A landscape with many valleys, sampled at points; each row gives a point and its height.
A ball rolls from a point to the lowest of its 2 nearest points, and stops where none of them is lower. Distance is the straight distance between rows; heights are no part of it.
<225>: [178 179 125 124 112 102 151 103 124 127  97 114 152 103 168 151  66  76
  81 124  96  97  92 139 109 154 127  93  90 186 114  84 169 126 164 156
 129 149 112 182 138 164 158 131]  height 11.8
<1049>: [106 104 117 135 134 151 142 139 109 110 137 149 105 191 102 126  85 157
  52 123  87 151 137  88 102 111 166 122 124  58 181 134 139 113  88 124
 100 164 111  97  78 173 140 162]  height 32.2
<869>: [115 128 125 151 124 136 123 103  90  80 165 185 104 137  88 151 152 212
  99 139 126 153 162 107 146 107 177 154  90 169 148  90  67 111 103 102
 112  77 108  92 117 171 125 105]  height 42.0
<609>: [ 82 176 132 157 166 113  99  99 125  52 187 124 154 115 101 144 140 173
  89 135 146 117 135  99  92 172 150 173  84 126 114 116  93 117 147 146
 128  86 161 140 111 129 102 165]  height 26.7
<1268>: [136 116 130 148 153 123 131 140 113 109 157  93 124 148 142 121 100 137
  79 130 131 108 115 123  77 141 118 127 147 135 134 144 146 109 141 145
  98 104 163 122 144 137 138 151]  height 18.1
<1262>: [151 150  69 148 128 143 113  94  99 120 117 101 186 132 120 148 117 130
 166 136 180 101  95 133 120 141 135 105 126 178 117 125 125 160 154 217
 151 100 130 162 179 118  78 101]  height 50.2
<318>: [144 108 124  85 102 143 130 158 136 115  93 174 134 131 141 145 136  92
 130  89 142 110  85 173  83  89 125 125 136 131 121 129 121 121 126 141
 170 133 122 139 164  81 122 124]  height 53.0
<592>: [ 61 216 132 151 154 137 143 121 101 121 105  73 126 156  89 121 126 124
  41 115 100 131 178 177  69 191 117 132  84  85 111 107 111 134 132 114
 123 124 193 127 116  92  88 169]  height 20.7
<30>: [109 108 116 108 120 156 133 185 139 104 129 156 161 172 135 115 205 221
 124 103 193 149 118 119  87  58 160 143 139 146 145  81  73  98 132 104
 121 112 139 113 147  95  87  96]  height 67.2
<707>: [159  73 111 100  74 116  91  67 125 163 102 159 159  82 124 135 126  85
 170 109 173 134 121 127 161  94 152 123 134 148 117 127 128 140  96 160
 139 115  73 167 164 145 126 105]  height 43.0
<197>: [125  91 134 121 150 127 167 130  85 167 175 137  78 180 127 101 102 146
  61 151  68 131 134  83 127 102 118 112 136  93 175 148 156 109 114 113
  81 141 105  83 101 189 149 135]  height 33.6
<471>: [108 137 148 174 141 143 127  91 124  77 118 116 130 106 115 149  43 121
 114 119 126 131 173  56 138 146 152 149 128  77 145 154 110 159  73 158
 151 120 151 107  94 120 115 148]  height 18.5
<1191>: [128 102 173 135 134 143 138 120 152  48 121 171 118  82 146 141  80  89
 135 110 140 140 147  64 174 152 142 157 105  97 139 151  81 139 102 134
 160 124 142 114  91 119 124 150]  height 21.9
<369>: [130 119 138  62 137 138 124 167 154  84 187 205 114 146 128 115 203 204
 139 132 144 142  93 102 131 128 183 183 139  89 163 141  95 100 125 110
 129 110 106  98 115  90 152 111]  height 39.1
<658>: [155 185  69 149 146 157 131 155 125 146  68 100 142 130 116 119 127  92
 175 119 129 105 102 171 137 141  90  54 120 189  90 128 110 147 159 156
 156 164 135 171 154 125  96 110]  height 46.6
<28>: [146  96 145 130  95 100 117 101 121 127 199 153 159 116 123 152 102 164
 114 149 134 140 117  91 147 129 188 157 143 154 148 110 156 145 110 175
 121  76 110 122 141 170 126 149]  height 45.1
<1306>: [126 152 109 140 123 135 132 133 134  84 102 101 181 123 157 148 130 115
 138 102 140 119 101 165  58 181 139 167 120 105 101 148 109 137 169 157
 162  98 173 148 170  56 114 158]  height 57.2
<410>: [144 158  94 133 131 143 121 163 133 150 101 100 104 125 102 101 171 119
 172 122 144 131 142 183 153 131  75  73 122 190 106 137 102 131 158 109
 136 140 147 153 151 117 116 112]  height 45.2
<231>: [ 96 125 120 128 141 139 132 191 116 109 106 121 141 161 126 117 185 192
 123 119 170 124  96 161  38  98 132 139 147 125 132  97  95 101 148 112
 122 153 152 114 171  83 102 107]  height 65.7
<606>: [109 126  84 139  99 146 128 100 117 136 131  98 163 181  93 134 133 175
 133 133 172 155 161 135 128 125 165 137 130 148 124 153 113 168 107 170
 130  81 145 121 139 114 113 103]  height 21.6
<147>: [136 113  98 149  95 140 118 105 141 142 121 119 127 146 119 128 105 110
 137 137 142 152 142 110 155 122 139 127 130 140 123 160 126 159  97 140
 124 107 125 133 117 147 122 103]  height 18.8
<968>: [196  72 142  68 117 112 149 120 108 173 174 185  84 101 146 132 146 120
 125 151 140 119 110  91 194  88 113 121 147 160 125 151 118 116 107 106
 114  98  86 124 136 188 162 108]  height 36.6
<748>: [197 107 158  66 124 104 172 148  79 156 156 178  67 117 139 138 102  73
 124 128  94  85 112 130 191 137 104 102 121 130 147 112 201 133 138 111
 134 132  98 137 112 205 179 148]  height 46.5
<1270>: [119 162 139 140 123 147 125 150 135  94  98 142  82 152 106 139  92  77
 101 136  72 113 116 131 125 133 115 111 127  94 135  90 169 126  92 119
 150 189  82 116  87 155 144 127]  height 56.7
<1311>: [132 107 121 131 144 119 113  99 180 147 184 110 186 130 134 115 117 151
 177 139 155 147 125  85 134 144 161 188 163 106 113 218 152 156 136 156
 108  70 138 126 154 100 128 124]  height 47.8
<250>: [121 107 103 120 112 139 112 192 152 198 116 111 129 176 119 110 181 173
 163 136 173 160 160 165  88 143 162 141 160 111 137 147  91 148 155  94
  96 169 180 129 146  85 101 114]  height 53.9
<1338>: [ 87 143 115 148 126 119  92 120 134  39 166 160 151 109 119 173 124 165
 128 129 149 140 124  97 114 122 179 186  96 116 131  98 125 145 159 168
 149 109 114 130 113 134 123 133]  height 30.5
<1463>: [157 173 150  98 117 112 158 111 110 174  85 112 121  79 147 117 131  84
 151  94  51  89 131 171 149 115  84  70  95 191  85  80 195 116 181 114
 136 157  88 182 133 176 175 137]  height 16.6
<603>: [109 150 165 106 121 126 136 161 144  84 102 157  73 125 124 137 133  79
 113 130  65 143 144 142 134 162 104 149 125  73 117 109 123 112  95  92
 150 163 114 143  91 105 149 134]  height 55.1
<621>: [ 82 127 135 107 164 166 124 208 156  78 137 157 101 187  96 105 172 196
  94 120 142 127 116 128  98 134 156 165 116  88 153 131  75  97 156  97
 111 148 144 119 104 123 127 142]  height 57.1
<1013>: [149 129 160  86 113 115 163 159 152  77  80 162  96 100 161 114 116  82
  90 100 112  98  94 124 101 126 118 105  96 129 133  89 122  74 128  88
 116 139 111 130 111 132 137 129]  height 20.9
<1067>: [121 200  98 145 141 153 104 103 122 131 113  84 156 144 132 138 124 145
 201 169 141 105 120 160 133 173 142 109 149 177 104 157 104 156 155 189
 170 113 129 152 174  81  98 111]  height 49.1
<1154>: [112 155  97 151 155 148 127 185 151 104 173 125 161 136 146 125 202 214
 185 157 197 117 165 154 104  97 136 159 135 170 133 141  97 169 199 127
 122 105 125  90 167  79  98  88]  height 28.7
<1335>: [138 135 111 114 147 161 108 192 178 123 155 146 151 136 148 136 239 200
 158 138 174 126 129 131 110 102 162 171 176 139 139 164  94 150 187  86
 118 112 120  91 154  49 118  82]  height 22.4
<453>: [ 95 189 125 174 171 122 137 118 113  80 133 107 140 120 121 141  92 130
  46 132 105  89 146 143  70 187 119 163  83 116 125 120 104 126 141 140
 133 111 193 135 126 118 103 171]  height 23.4
<1177>: [124 142 147 168 160 134 139 107 157 124  96  93 118  95 140 125  80  61
 128 132  98 128 167  92 155 167  95 118 126 130 104 161 117 136 106 113
 131 144 151 127  97 128 134 132]  height 31.0
<94>: [146  91 125  90 151 129 152 137  90 153 190 161  69 165 134 118 138 147
 105 169  87 143 137  90 168 112 123 109 143 135 137 148 123  92 102  91
  93 115 124 127 119 185 150 118]  height 35.0
<406>: [120 146 130 117 101 112 133 137 149  91 113 148 146  99 153 120 147 110
 111 116 131 145  99 137 103 127 116 133  99 143 107  90  92  64 149 108
 106 115 120 145 105 105 127 120]  height 17.9
<1214>: [163  53 163  97 128  94 149 137 112 153 119 150  99  58 192  95 129  58
 165 121 119 139 118  94 151 105  70 123 125 106 119 130 161  78 125  86
 107 156  96 134 124 123 172 127]  height 59.0
<1374>: [178 175 136  97 154 133 176 154 155 163  82 106 107 137 147 100 130 111
 130 112  59  86 111 186 105 151  70 100 130 151 102 142 165 114 177  89
 138 163 135 160 150 152 166 144]  height 22.9
<155>: [196  67 120  92  70 130 139 131 144 149 115 211 129  60 143 145 176  83
 157  74 184  92  89 151 178  66 114 110 120 153 142 125 114 151 152 102
 138  96  87 127 127 134 131 110]  height 36.7
<357>: [144 133 121  71  93 118 124 139 130 108 180 188 127 132 137 118 194 171
 133 148 157 153 111 123 154  87 171 153 111 136 141 120  87  77 122  90
  94 102 107 122 119 132 137  96]  height 34.3
<1127>: [119 149 113 172 115 135 108  92 124  62  99 115 146 135 100 159  45 132
 119 123 122 106 139  73 148 171 158 130 144 127 146 141 134 172  91 185
 153 121 116 133 126 153 120 134]  height 16.4
<693>: [153 151 104 128 147 160 109 175 145 103 133 160  85 157 111 115 142 145
 144 140 135 109 114 140 146 124 105 126 153 146 135 154 112 151 147 116
 151 109 118 124 130 153 153 120]  height 41.3
<129>: [143 126 138 190 135 111 150  93 142 135 126  76 108 105 170 105  63  99
 139 169 100 150 162  76 147 140  99 131 137 100 136 168 159 133  81 126
 112 135 128 113  94 159 147 134]  height 32.8
<921>: [113 102 125 103 112 120 107 144 161 198  89  71 141 150 149 114 164 150
 169 126 140 148 162 165 120 152 158 160 170  89 105 177 107 133 137 110
 122 144 175 147 158  41 128 123]  height 51.9
<472>: [159  89 173  74  88 108 156 100 135 126 126 180 130  54 124 103 119  81
 109 119 132 169 122  70 194 121 150 134  96 128 129  98 105  80 115 104
 103 139 119 157  88 163 136 116]  height 62.0
<1414>: [116 214 102 110 147 153 131 156 127 149  96  79 137 175 127 101 152 154
 160 129 138 111 125 216  88 184 102 115 130 145 103 143 137 148 176 127
 145 152 164 164 162  94 121 134]  height 49.4
<883>: [177  96 132  91 141 146 120 136 175 148 121 135 128 112 153 129 191 131
 164 113 142 119 107 171 139 121 130 149 148 136 124 202 122 127 162 110
 142 110 128 118 179  41 155 126]  height 54.6
<456>: [125  68  78 151 106 135 123 147 139 102 111 157 119 152 152 127 157 134
 122 141 147 168 119 104 115  89 137 144 132 132 129 139  92 134 113  96
 116 111 124 117 115 139 126  91]  height 21.5
<1360>: [184 129 107 124 159 115 137 139 102 127 127 128 128 146 116 119  85 118
 119 123 141  54  73 140 122 110  98  89 141 178 130 120 164 125 179 158
 122 109 122 127 141 190 147 136]  height 57.3
<1155>: [ 46 177  94 199 131 125 118 124  85 129  86  68 114 165  82 144 141 157
 104 160 100 155 193 172  99 158 125 120 122  92 121 106  89 158  98 115
 138 137 139  92  96  87  73 125]  height 26.0
<1302>: [145 120 164  95 103 106 182 151 136 123  71 152 103  84 150 118 120  41
 115  81  77 126 122 116 133 110  66  90 111 117 121  77 162  98 117  94
 137 172  97 151 103 151 145 120]  height 17.2
<561>: [156 154  88 129 138 171 125 148 147 110 129 124 189 164 133 130 177 156
 137 102 180 117 121 186  81 144 144 158 116 149 130 181 108 160 183 160
 148  99 160 138 176  43 107 129]  height 54.9
<1352>: [ 61 116 142 167 130 130  95 103 133 140 111  64 130 159 128 134 118 150
 135 162 131 161 163 121 114 166 162 166 140  64 136 143 119 162  79 145
 143 100 165  90 116  79  91 144]  height 31.2
<549>: [114  72 130 114 118 134 108 146 156 140 173 170 176  96 114 127 197 160
 170  73 205 155 116 144 117  51 145 141 128 165 113 108 105 117 131 130
 124 121 121 137 162  82  85 111]  height 70.1
<852>: [103 155 117 152 155 129 107 167 129 147 186  72 165 158 149 118 205 237
 189 168 201 160 177 150  93 118 147 179 158 152 131 150 114 172 195  83
 101 117 159 108 170  79 100  99]  height 32.0
<701>: [130 169 120 133 130 133 121  92 125 117  82  84 137 127 123 136  49  90
 132 130 121  89 112 103 166 172 110  82 128 140 131 131 140 158  91 202
 149 135 121 167 144 149 126 120]  height 14.9
<1205>: [ 68 148 132 176 139 124  92  68 115 138 117  80 131 149  84 130 102 118
 116 158 102 169 159 127 149 147 139 121 120  89 123 128 103 151  62 139
 128 138 136 100  93 111  89 115]  height 28.6
<1072>: [ 87 128 148 144 124 101 121 109 139 135 160  93 172 129 106 125 167 169
 139 124 165 193 139 151  88 127 145 167 111 126  90 147  94 113 156 116
 115 108 184 130 150  83 102 131]  height 30.9
<450>: [ 59 192 129 167 124 109 124  64 130 139 129  56 173  97 128 124 104  63
 102 111  70 127 162 149 125 183  82 111  85 100 107 115 175 133 124 149
 125 149 141 178 106 112 100 167]  height 2.6
<567>: [139  84 116 116  97  84 115  90 110 171  81 126 171  61 131 143 109  63
 157  98 152 138 106 114 142  94 127  93 131 136 106  88 143 121 104 164
 129 168  84 181 136 154 115 116]  height 42.2
<620>: [139 166  94 135 128 131 172 154 127 165 101  84 116 152 143  81 121  88
 103 126  79 113 104 186  99 124  43  88 116 119 114 134 205 121 165 103
 109 155 118 135 119 178 165 137]  height 25.2
<443>: [109 212 119 150 153 147 145 183 136 139 115  69 102 175 116  92 144 122
  73 154  72 128 133 177  87 148  82  99 134 131 120 119 147 128 171  88
  96 179 134 132 117 156 135 127]  height 27.4
<403>: [ 91 154 129 146 110  97 114  76 125 152 129  66 179 131 120 116  98 106
 110 130 101 131 143 158 114 140 126 120  99 131 104 107 154  93 114 143
 106 143 153 161 118 115 118 144]  height 7.3
<459>: [122 160 123 167 119 133 142 116 100 125 136 132  83 130 109 134  96  94
  73 163  51 112 139 141 132 129 114  83 118 133 161  75 184 136 114 139
 135 150 104  97 107 200 154 149]  height 57.6
<591>: [113 136 117 192 175 140 111 130 122 136 115  62 118 189 119 122  91 128
 133 167 105 101 118 132 114 132  93  82 171 107 141 131 153 141  98 153
 128 162 128  89 135 148 117 136]  height 12.8
<1322>: [ 77 145  88 162 142 140 121 128  99 160 133  62 129 207 130 129 160 228
 131 182 146 163 180 136  86 142 167 159 149 119 146 157 105 174 139 112
  92 100 167  92 126 117  99 107]  height 36.8
<1490>: [159 113 156 158  87  98 134  71 110 166 133  87 127  74 166 149  34  88
 148 150 100  95 133 116 179 158 115 111 127 155 150 123 194 154 108 177
 141 121 101 139 144 167 156 159]  height 36.0
<663>: [116  67 116 158  82  76 127  92  92 177 117 138 145 106 139 138 126  69
 146 116 140 159 121 132 135  67 117 100 131 120 120  71 156 114  84 119
 116 164  83 138 107 160 130 132]  height 41.2
<934>: [166  84 122 129 117 122 134 120 154 155 104 130 101  99 159 101 154 101
 187 118 102 117 125 160 159 137  90 128 152 139 105 183 132 119 147 103
 151 123 122 135 162  90 168 129]  height 56.5
<1464>: [153 152 115 123 115 109 127 121 143  74 120 157 184  80 163 142 140 102
 131 112 140 105  71 142  99 151 141 121  98 171 118 116 125  99 194 135
 138 114 113 166 151  98 129 133]  height 22.7
<1019>: [174 106 148  91  82 114 107  74 149 129 181 179 156  69 107 154 114 124
 150 128 160 142 115 114 182 114 163 152 116 172 140 131 138 142 128 172
 130  93  89 145 159 152 133 124]  height 44.0
<853>: [120  83 113 173 100 116 130 120 142  93 138 140 169 124 153 140 124 104
  89 120 143 154 113  97  90  98 150 157  95 104 119 123 125 123 127 129
 129  94 153 100 100 142 140 150]  height 25.0
<1425>: [124 168 112  87 105 137 130 146 131 125  88 131 108 132 158 131 141 120
 147 121 112 115  96 207  88 120 110 109 140 133 108 123 132 110 143 109
 152 158 105 146 175  86 147 111]  height 51.4
<778>: [170 138 128 109  97 100 159 136 101 157  59 137 118  78 135 157  87  65
 105  87  88  81 109 147 132 122  80  60 119 156 125  77 186 141 150 119
 135 152 106 160 126 168 155 151]  height 13.9
<252>: [136 158 127 154 166 121 146 109 113  91 142 135 100 121 117 128  99 137
  64 139  82 139 162  82 145 137 125 118 117 155 149 117 104 110 117 100
  90 113 128 109  91 180 143 127]  height 26.4
<733>: [136 121 136 118 110 131  91 129 147 123 121 167 110  95  96 129 159 122
 146 122 151 151 145 118 156  94 126 124 122 153 122  98  77 104  76 115
 154 132 127 141 126 103 101  78]  height 28.1
<886>: [174 108  99  83  60 128 149 141 101 150 118 215 103 102 145 120 186 126
 159 114 175 126 105 159 166  57 109  99 119 165 151  97 123 102 137  85
 115  95  74 158 116 155 141  87]  height 33.9
<1077>: [118 213  78 142 139 154 126 148 117 133  75  59 140 147 126 122 128 111
 202 167 115 102 105 191 104 189  89  89 140 159  78 143 104 161 164 174
 159 156 141 177 153  78  56 120]  height 47.9
<395>: [116 111 143 115 133 129 150 141 121 184 140  89  98 167 133  88 137 129
  99 133  92 163 171 147 116 133 111 128 150 123 117 176 110 113 133  87
  97 133 198 138 132 101 142 132]  height 10.7
<1472>: [135  89 137 112 116 111 118 108 158 172 138  81 157 145 164 104 123 149
 163 141 129 161 116 121 114 152 175 172 179  79 121 207 155 110 119 127
 114 136 139 135 152  91 152 113]  height 49.7
<157>: [122 190 130 192 147 131 137 129 114 115 135 102 106 123 110 134  79 113
 108 153  62  60 129 148 139 160  84 107 126 150 131 125 157 124 146 151
 148 119 131 122 117 170 149 164]  height 58.4
<256>: [ 72 220 126 159 146 123 151  60 149 145 115  29 167 123 133 122  64 103
  77 149  43 111 160 143 150 191 106  82 120 100 120 140 171 150  99 156
 120 144 135 128  89 126 109 143]  height 7.1
<379>: [180 106 152 114 170 109 131 138 118 120  94 136 137  66 167 141  83  82
 136 115 152  57  67 116 132 113  87  89 138 154 118  97 142 106 153 145
 127 147  99 131 139 150 142 140]  height 58.0
<441>: [137 110 130 131 106 141 137 133  79 153 114 159  91 121 100 143 101  80
 135 124 131 101 126 132 178  96  96  75 136 146 147  85 160 147  92 144
 158 141 100 137 127 169 137 124]  height 56.1
<220>: [182  53 148 113 148 114 134 116 131 174 105 145 117  67 170 112 117  86
 195 110 140 110 119 114 155 100  86 116 137 135 115 174 150 118 136 131
 137 109 100 135 169 128 184 148]  height 57.7
<1035>: [127 140 144 152 196 111 115 156 148 108 165  91 124 150 156 114 114 147
 122 140 120  97 121  81 103 164 121 151 187 104 131 193 147 107 153 130
 103 116 178 108 147 132 147 165]  height 21.3
<652>: [107 132 130 137 128 164 144 141 124 171 101  67 104 188 108  95 100 125
  93 126  94 138 174 181  95 177 102 110 156 115 130 163 141 130 120 135
 132 132 195 119 151  99 117 152]  height 14.5
<420>: [132  78 126 123 126 146 130 141  98  85 166 190  98 165 106 149 115 155
 103 115 128 119 108  71 146  94 183 135 131  84 186 102 153 128  97 148
 124 136  91 105  90 189 149 128]  height 30.4
<1010>: [150  49 143  73  96 102 152 145 130 139 139 188 114 112 159  90 153  93
 138 124 132 155  93  94 167  94 102 125 102 110 124 108 122  71 133  84
  89 128 109 144  83 140 149 117]  height 60.7
<398>: [134 124 153 126 195 137 113 153 169 125 168 111 135 162 133 114 148 184
 119 144 154 126 129  98 115 181 149 174 175 109 131 209  99 148 174 110
 105 104 170  98 146  95 130 149]  height 24.7
<638>: [126 144 119 139 112 112 103  97 141  70 170 156 202  81 126 149 154 139
 157 129 161 118  88 110 120 119 177 170 103 160 125 114 131 128 180 185
 138  88 106 153 140 111 122 116]  height 27.0
<762>: [187 100 155 100 109  86 135 101 120 131 118 161 113  80 147 150  76  80
  97 156 137 123 120  51 178  97 148 117 130 109 174  80 138 119 111 124
 106 170  64 130  79 219 157 135]  height 63.2
<487>: [142 135 130  57  88 124 111 127 123 130 146 212 103 104 120 135 167 131
 151 147 149 149 121 123 191 105 137 120 110 164 140  81  98  94 103 102
 118 124  81 157 110 146 141  73]  height 31.1
<210>: [ 53 188 129 195 160 125 112  88  94 105  76  85 117 138  81 134 138 162
  74 129 127 158 167 147  67 167 142 140  79  68 119 119  87 152 122 111
 141 130 174  93  66  95  68 144]  height 23.5
<736>: [ 95 165 132 100 110 131 139 155 160  87  82 125 115 162 158 120 115  88
 120 121  94 134 118 161  88 170 137 149 124  88 101 129 120 118 125 103
 151 165 109 143 136  77 134 128]  height 53.2
<614>: [ 68 114 155 142 114  89  82 114 130 134 118 116 174 128  99 140 150 135
 146 116 156 192 134 148  82 106 159 162 102  82  86 110  74 122 127 138
 155 129 174 130 110  68  73 135]  height 34.4
<354>: [101 102 123 113 121 157 109 110 125 166 158 118 169 155 107 130 176 187
 176 125 190 159 178 168 114 114 143 156 127 156 110 135 129 140 127 133
 120  96 172 133 168  74  92  95]  height 26.1
<598>: [ 77 114 131 198 104 121  93  83 111 121  97 107 184 117  79 136 119 132
 135 121 156 198 138 107 116  96 167 132 109 107  91 105  71 152  75 152
 151 103 158 114 135  94  34 118]  height 37.1
<372>: [120  68 137 174 104 114 136 118 116  77 165 168 142 115 134 141  93 123
  92 120 126 149 133  66 130 112 158 156  94 101 173 110 154 118 131 138
 115 116 126 103  76 177 137 165]  height 27.9
<101>: [131 126 144  91 149 123 133 125 138 138 134 120 138 134 137 121 109 103
  92  96 113  96 115 151  98 152  94 125 132 133 118 155 157  91 142 149
 134 147 163 143 160 111 152 163]  height 15.4
<786>: [163 149  99  82 127 135 109 129 100 158 119 139 124 145  97 139 118 110
 129 127 157  83 115 172 156 107 107  58 119 175 136  93 156 161 134 163
 149 137 119 141 139 192 132 116]  height 56.8
<1025>: [130  84 169 107 136 152 130 121 117 115 120 151  83 136 123 129  69 109
 122 135 123 127 155  53 168 116 140 107 132  68 161 106 131 123  23 147
 149 181 106  98  96 161 120 136]  height 64.0
<383>: [141  66 127 134  60  69 128  53  94 178 129 122 122  84 155 118 126  89
 154 110 100 161 135 142 150 107 135 117 113 137 119  99 203  95 126 129
 122 141  79 155 123 155 169 151]  height 39.6
<584>: [179 108 106 126 170 153 124 153 133 125 141 170  94 112 118 141 129 140
 160 134 143  70  77  95 161  93 107 109 179 150 132 168 135 161 132 136
 148  90 118  86 142 175 171 125]  height 39.7
<382>: [130 139  95 174 145 158 107 169 120 137 138  97 111 158 105 139 164 157
 173 147 152 113 145 162 138 139 104 122 144 154 110 149 131 155 142 128
 140 123 159 118 131 113 106 120]  height 43.2
<799>: [120 155 174 170 108 127 153  59 125 151 124  67 137  69 173 131  25  81
 128 156  63 125 166  85 174 149 103  96 130 103 155 126 195 128  73 155
 132 154 100 104  99 149 144 145]  height 34.7
<1326>: [199  94 173  59 148  98 179  98  71 192 164 136  83  94 162 107  66  76
 143 138  84 106 125  80 191 138  76 111 118  99 152 123 219 112 120 126
 121 162  84 136 102 194 191 139]  height 47.5
<1207>: [130  69 122  90  85 120 135 146 102 115  97 197 113 152 133 169 142 104
 123  92 156 104  92 136 110  65 130 117 149  98 137  69 123 124  95 129
 179 136 109 126 144 130 116 124]  height 54.3
<1022>: [172 133 159 137 132 124 174 127 138  82 121 156 106  88 152 124  88 100
  54 126  92 119 118  86 130 128 115 116 102 130 164  77 153  89 141 110
 106 153 115 127  85 175 163 133]  height 24.0
<27>: [ 97 145 146 145 148 124 151 112 141  95 126 115 116  96 121 117 103  76
  65 104  81 158 168 103 139 137 107 137  94 130 128 129  97 113 113  93
  99 134 155 107  70 144 120 136]  height 28.5
<1046>: [ 84 205 111 138 136 144 109 171 114 125 133 129  87 177  78 102 148 141
 130 161 112 144 151 175 118 120 104 107 117 138 130  99 124 131 122 102
 121 170 117 116  96 145 129 114]  height 29.9
<1080>: [ 83 160 140 133 125 129 129 137 106 152 118  64 132 174 105 115 143 150
  86 121 133 145 172 183  74 192 128 127 127 124 121 131  98 139 142 125
 130 139 216 122 154  77  94 151]  height 17.6
<616>: [106 130 157  83 112 137 132 196 136  93 152 161 108 132 137 104 201 172
 133 121 151 124 100 173  88  85 120 128 155 127 134 131  90  76 137  81
  97 126 138 125 171  75 150  96]  height 63.8
<102>: [ 64 128 121 187 141 119  86  77 117  97 125 108 155 127  76 161 122 204
 131 142 161 195 158  75 118 118 201 177 112  90 100 106  60 178  90 138
 158  95 128  95 107 135  72 102]  height 39.0
<293>: [140 170 132 111 153 168 141 166 151  82 109 160  87 138 123 129 118 106
 127 124 103  77 108 161 143 162 115 134 137 141 107 173 122 152 159 117
 169 121 120 117 136 112 157 154]  height 42.9
<1218>: [183 165 152  85 134 141 153 132 136 118 145 165 100 110 139 120 103  81
 137 109  94  89  99 140 182 159 105 125 118 149 129 153 172 119 145 126
 161 141 114 135 123 156 190 154]  height 44.9
<445>: [138 198 144 117 142 128 157 122 150 164 118  91 112 107 143  99 137  78
 166 106  33 110 135 155 134 149  77  97 107 166  74 124 184 118 169 106
 144 168 124 176 138 142 182 128]  height 20.0
<1092>: [175  71 100  98 114 142 106 118 141 162 131 189 172  60 122 137 203 113
 211  84 200 108  88 157 155  37 116 112 137 179 126 132 121 163 153 130
 127  96  78 154 150 122 113  96]  height 38.8
<930>: [104 150 128 141 186 116  99 152 141 134 187  84 123 148 119 119 175 202
 152 179 162 131 147 134 116 147 144 175 170 134 129 175  94 144 187 108
  92  85 184 125 168  90 123 131]  height 28.0
<981>: [151 106 157 126 121 125 127 112  95 126 111 163  95 109 132 146  37  86
 106 141 132  93 111  55 167 114 124  93 142  80 199  85 159 141  82 133
 134 184  81 105  84 198 158 140]  height 63.5
<77>: [185  80 128 109 166 132 131 146 142 131 168 176 106 120 151 157 152 149
 144 138 147 122 105  80 161  85 144 150 169 164 135 178 129 137 130 119
 106  69  97 102 160 151 138  98]  height 38.1
<1139>: [ 76 116 139 131 146 137  89 197 139 154 120 115 104 193  92 108 180 180
 111 130 149 172 149 139  79 152 148 146 127  82 135 106  67 125 141  94
 105 172 180 122  89 104 106 133]  height 55.4
<1032>: [112  72 134 102 103 137 139 144 147 108 167 186 174 117 112 134 184 196
 118  81 191 147 108  82 122  47 168 146 106 158 132  85  86 105 129 132
 119  91 117 112 122 121  88 107]  height 68.7
<877>: [ 99  91 115 138 162 168 105 185 125  81 126 162  45 176  83 129 168 180
 112 124 118 138 151 114 124 135 153 158 127  91 154 131  91 130  89  99
 135 144 112  97  87 131 137 131]  height 58.6
<1462>: [114  65 119 120 126 133 113 160  84 141 143 170  94 143 116 156 151 114
 137 122 153 100 109 122 132  66 112 109 139 120 138 100 154 138  64 131
 139 132  95 116 139 162 129 122]  height 55.3
<1173>: [ 94 110 154 139 145 136  95 125 136  83 128 169 131  88  91 134 123 123
 125 113 162 160 152  82 160 134 147 158 114 105 110 123  59 125  86 117
 139 136 128 133  97 125  92 133]  height 25.1
<384>: [163 194  99 114 134 122 152 112 140 152  80  96 147 165 143 118  59 108
 109 121 108 105 109 133 118 161 120  91 108 170 102 130 149 139 142 152
 127 151 132 159 136 156 147 116]  height 13.3
<214>: [115 152 158 103 106 107 136 111 137 124 118 120 138 108 114 143 101  67
 100  92 101 123 149 161 129 145 103 103  98 145 121  86 150  96 106 148
 138 143 142 156 138 112 118 138]  height 11.6
<1293>: [ 86 109 131 174 148 122 114 151 135 181 120  41 136 172 138 140 157 216
 127 158 143 153 167 108  99 179 158 183 167  70 134 154 111 175 134 116
 103 110 208 103 137  89  86 152]  height 34.1
<295>: [134 110 128 125 114 122 114  87 147 138 169 115 172 128 142 149  71 151
 148 124 139 124 115  90 139 159 169 148 159 120 134 172 184 147 118 202
 126  69 130 119 148 150 138 140]  height 46.2
<266>: [ 90 178 127 182 155 141 139 113 124 144 118  67 127 172 142 100  51 115
  81 153  69 108 162 140 114 160  96  94 135  86 155 155 157 133  92 140
 103 151 139  91  97 135 114 162]  height 10.3
<832>: [148 105 141 134  95  89 155  67 113 161 117  80 129  89 181 122  90  94
 159 125  77 110 127 147 134 157 102 135 114 134 120 137 210  94 134 151
 142 123 104 138 127 149 189 172]  height 37.5
<1140>: [ 98 106 153  94 121 132 124 179 116 117 158 164  76 155 115 103 195 154
 123 148  96 150 119 130 129 115 121 147 136  97 131 115  89  70 111  52
 112 139 136 102 124  91 135 111]  height 61.6
<1148>: [113  96 139  91 154 160  99 172 205 165 161 152 162 140 119 161 237 213
 160 125 177 160 143  99 110 111 213 200 179 107 126 145  72 173 170  93
 126 123 126  70 147  33  84  87]  height 14.6
<1452>: [159 140 110  76 156 150 120 135 175 144 153 144 176 132 123 136 167 149
 167  96 177 101  97 172 135 123 135 141 149 170 130 183 135 137 160 155
 127 107 123 130 177  82 143 115]  height 52.6
<317>: [ 97  78 115 127 158 160 118 161 109 124 169 173  66 177 115 123 205 191
 120 144 120 152 152 100 162  95 136 155 139 113 133 108  92 130  96  82
 115 129 120  95 116 119 118 119]  height 59.9
<375>: [154  96 166 148  84  91 136  83 134 142 139 153 149  73 127 142  65  72
  89 142 129 173 124  82 179 115 155 121 109 121 152  79 135 118  89 139
 110 155 103 146  77 195 129 127]  height 62.8
<25>: [180 110 102 100 148 135 129 104 131 151 130 106 185 126 140 138 119 131
 163  99 189  85  90 171 127 135 127 109 146 155 121 162 173 163 149 201
 144 102 119 145 203 104 125 140]  height 51.2
<1301>: [125 106 129 176 108 119 113  83 102  93 148 148 144 148  87 156 120 204
  99 123 131 184 150  85 109  88 193 154  95 132 134 103  84 130 106 149
 135  92 131  96 118 159 110 120]  height 40.6

For each start below, name the point where the ball stops.
<852> | <450>
<1352> | <395>
<762> | <147>
<1452> | <147>
<1326> | <147>
<1301> | <147>

Write out the way that a ball takes from each point below.
<733> | <1173>, <1191>, <471>, <1127>, <701>, <384>, <225>
<1293> | <1352>, <1205>, <1155>, <210>, <592>, <1080>, <652>, <395>
<981> | <762>, <375>, <472>, <1010>, <1214>, <220>, <934>, <883>, <1452>, <25>, <1262>, <1067>, <1077>, <658>, <410>, <382>, <693>, <584>, <77>, <968>, <94>, <197>, <1049>, <420>, <372>, <853>, <456>, <147>
